Points on a hilly landscape, in no order, each with its height.
A ball rolls from a point to the lowest of its 4 nearest points, and stops where none of them is lower. Distance is the straight distance between rows; heights are no part of it.
duro: [ 91 120  98 127 128 142 154 125 177 124]  h=4.57
kifo: [102 122  99 114  81  74 136  97 127 114]  h=0.49
Tevo: [139 128 112 122 111  67 113 124 116 115]  h=2.75
Nomat: [ 62 127 111 117 112 182 167 101 166 133]  h=4.42
sopag: [ 94 147 122 124 119 153 127 142 147 101]  h=4.73
bimol: [165  99 165 140 141  63 104 113  38 140]  h=6.32
fadan: [ 83 147 132 143 128 206 150 128 141 145]  h=5.41
las: [156 141 150 121 164 183 126 165 156 125]  h=5.96
bis: [187  99 207 132 152  69 116 114  46 143]  h=7.93
vib: [108 135 131 140 154 208 148 116 145 183]  h=2.89
Leled: [160 143 158 135 168 217 128 168 137 153]  h=3.94
Gul: [ 99 153 124 136 135 183 122 153 148 124]  h=6.24
Liles: [124 133 108 119 105  97 112 136 133  95]  h=4.22
Poka: [187 112 163 120 133  60 117 127  78 122]  h=3.40
naf: [137 113 104 118 137 105 131 132 167 128]  h=4.61
Nuloz: [167 116 122 117 136  83 126 132 144 118]  h=5.60
piri: [135 146 140 127 158 186 114 159 144 113]  h=5.18
fel: [ 90  97 111 108  62  56 166  57 108 128]  h=4.83
gez: [145 139 141 142 175 207 127 152 156 164]  h=3.12
dum: [119 118 125 150  89  60 113  93  61 135]  h=5.89
fibo: [109 120 101 119 114 109 133 126 154 110]  h=2.97
Bok: [143 155 162 128 160 192 117 172 134 107]  h=5.67
paru: [123 141 134 152 166 211 142 123 139 199]  h=2.19
Gir: [ 94 108  95 112  97  95 152 102 153 113]  h=1.42
Kelip: [ 92 131 110 126 138 179 146 125 164 142]  h=6.25
rabek: [137 133 125 128 155 169 124 154 159 124]  h=1.43
duba: [146 110 115 131 120  54 121 112 112 131]  h=2.24
Gudas: [187 125 164 106 143  85 119 150 123  97]  h=7.41
vuki: [ 76 139 120 139 128 203 154 116 145 152]  h=5.47
Nipev: [170 144 167 112 159 168 117 178 147  92]  h=6.36
fusu: [160 128 138 120 161 148 127 163 163 112]  h=7.09
zudum: [104 108 107 137  79  56 134  76  82 137]  h=2.78
neb: [103 167 133 146 128 221 135 110 115 187]  h=1.10
laf: [115  94 102 137  93  50 133  79  97 154]  h=1.34
Siz: [133 108  97 126 110  62 130 100 129 134]  h=1.98
Fafos: [ 79 133 103 117  92 130 153 117 158 106]  h=1.95
Mam: [111 139 128 139 150 193 131 148 149 138]  h=5.68
Todu: [104 121 106 137 150 172 147 129 173 143]  h=5.42
gubu: [141 131 139 135  96  65  95 114  53 120]  h=3.96
Katel: [108 107 105 129  84  55 135  95 113 131]  h=1.39
vun: [145 140 123 121 126 116 110 153 140  93]  h=5.13
Pomin: [ 75 136 108 121 112 164 148 125 157 111]  h=3.27
Doz: [ 87 136 124 137 133 210 157 104 155 174]  h=4.40
dosan: [152 134 134 118 142 125 119 164 156 100]  h=6.79
Zum: [114 150 137 148 144 216 128 133 126 182]  h=1.71
Mag: [137  99 124 147 117  54 117  93  60 152]  h=5.93
Tovid: [151  97 103 134 128  48 129 102 113 153]  h=2.54
gitaz: [106 125 115 132 159 195 148 133 163 165]  h=4.16
fikav: [194 130 184  94 147 123 132 166 143  88]  h=9.10
lebev: [134 149 127 124 107 104 104 143 122  81]  h=4.41
Zub: [154 114 137 134 119  62 103 106  67 130]  h=4.35
lib: [113 129 109 116  78  76 120 114 105 103]  h=2.33
nozu: [104 146 116 134 128 162 125 142 151 109]  h=5.52
fales: [147 128 116 122 138 104 116 140 152 105]  h=6.10
lon: [106 169 146 146 132 221 118 147 116 146]  h=2.18
viviz: [113 132 107 118 125 135 131 136 158 105]  h=5.48
Fafi: [173  91 172 144 156  67 115 104  44 152]  h=7.54
Riv: [125 141 118 125  88  70 101 126  98  96]  h=3.60
mase: [162 129 143 126 113  70  98 125  76 115]  h=3.23
ger: [140 134 117 121 142 123 121 149 164 108]  h=7.60
Bebut: [177 140 187 122 171 200 131 189 145 115]  h=5.24
nonug: [ 95 134 107 123 117 146 132 131 163 119]  h=5.63
fet: [174 108 132 129 133  58 119 115  94 132]  h=2.53

Two balls start at each pair of points below. Name the first point that both come to, or write none.
Fafi, mase => fet
Zub, Liles => Siz
gitaz, fadan => vib

Where does a ball stop that starts at each point below?
gez => neb
fikav => neb
Todu => neb
dum => laf
Doz => neb
Bok => rabek

Call two points neighbours if one is among the 4 nearest of the other. Go from one point of each pair to the other, from neighbour to neighbour, staying as low as possible. Name the highest point that can't be avoided.
laf, neb => Todu
rabek, neb => Bok
laf, kifo => Katel
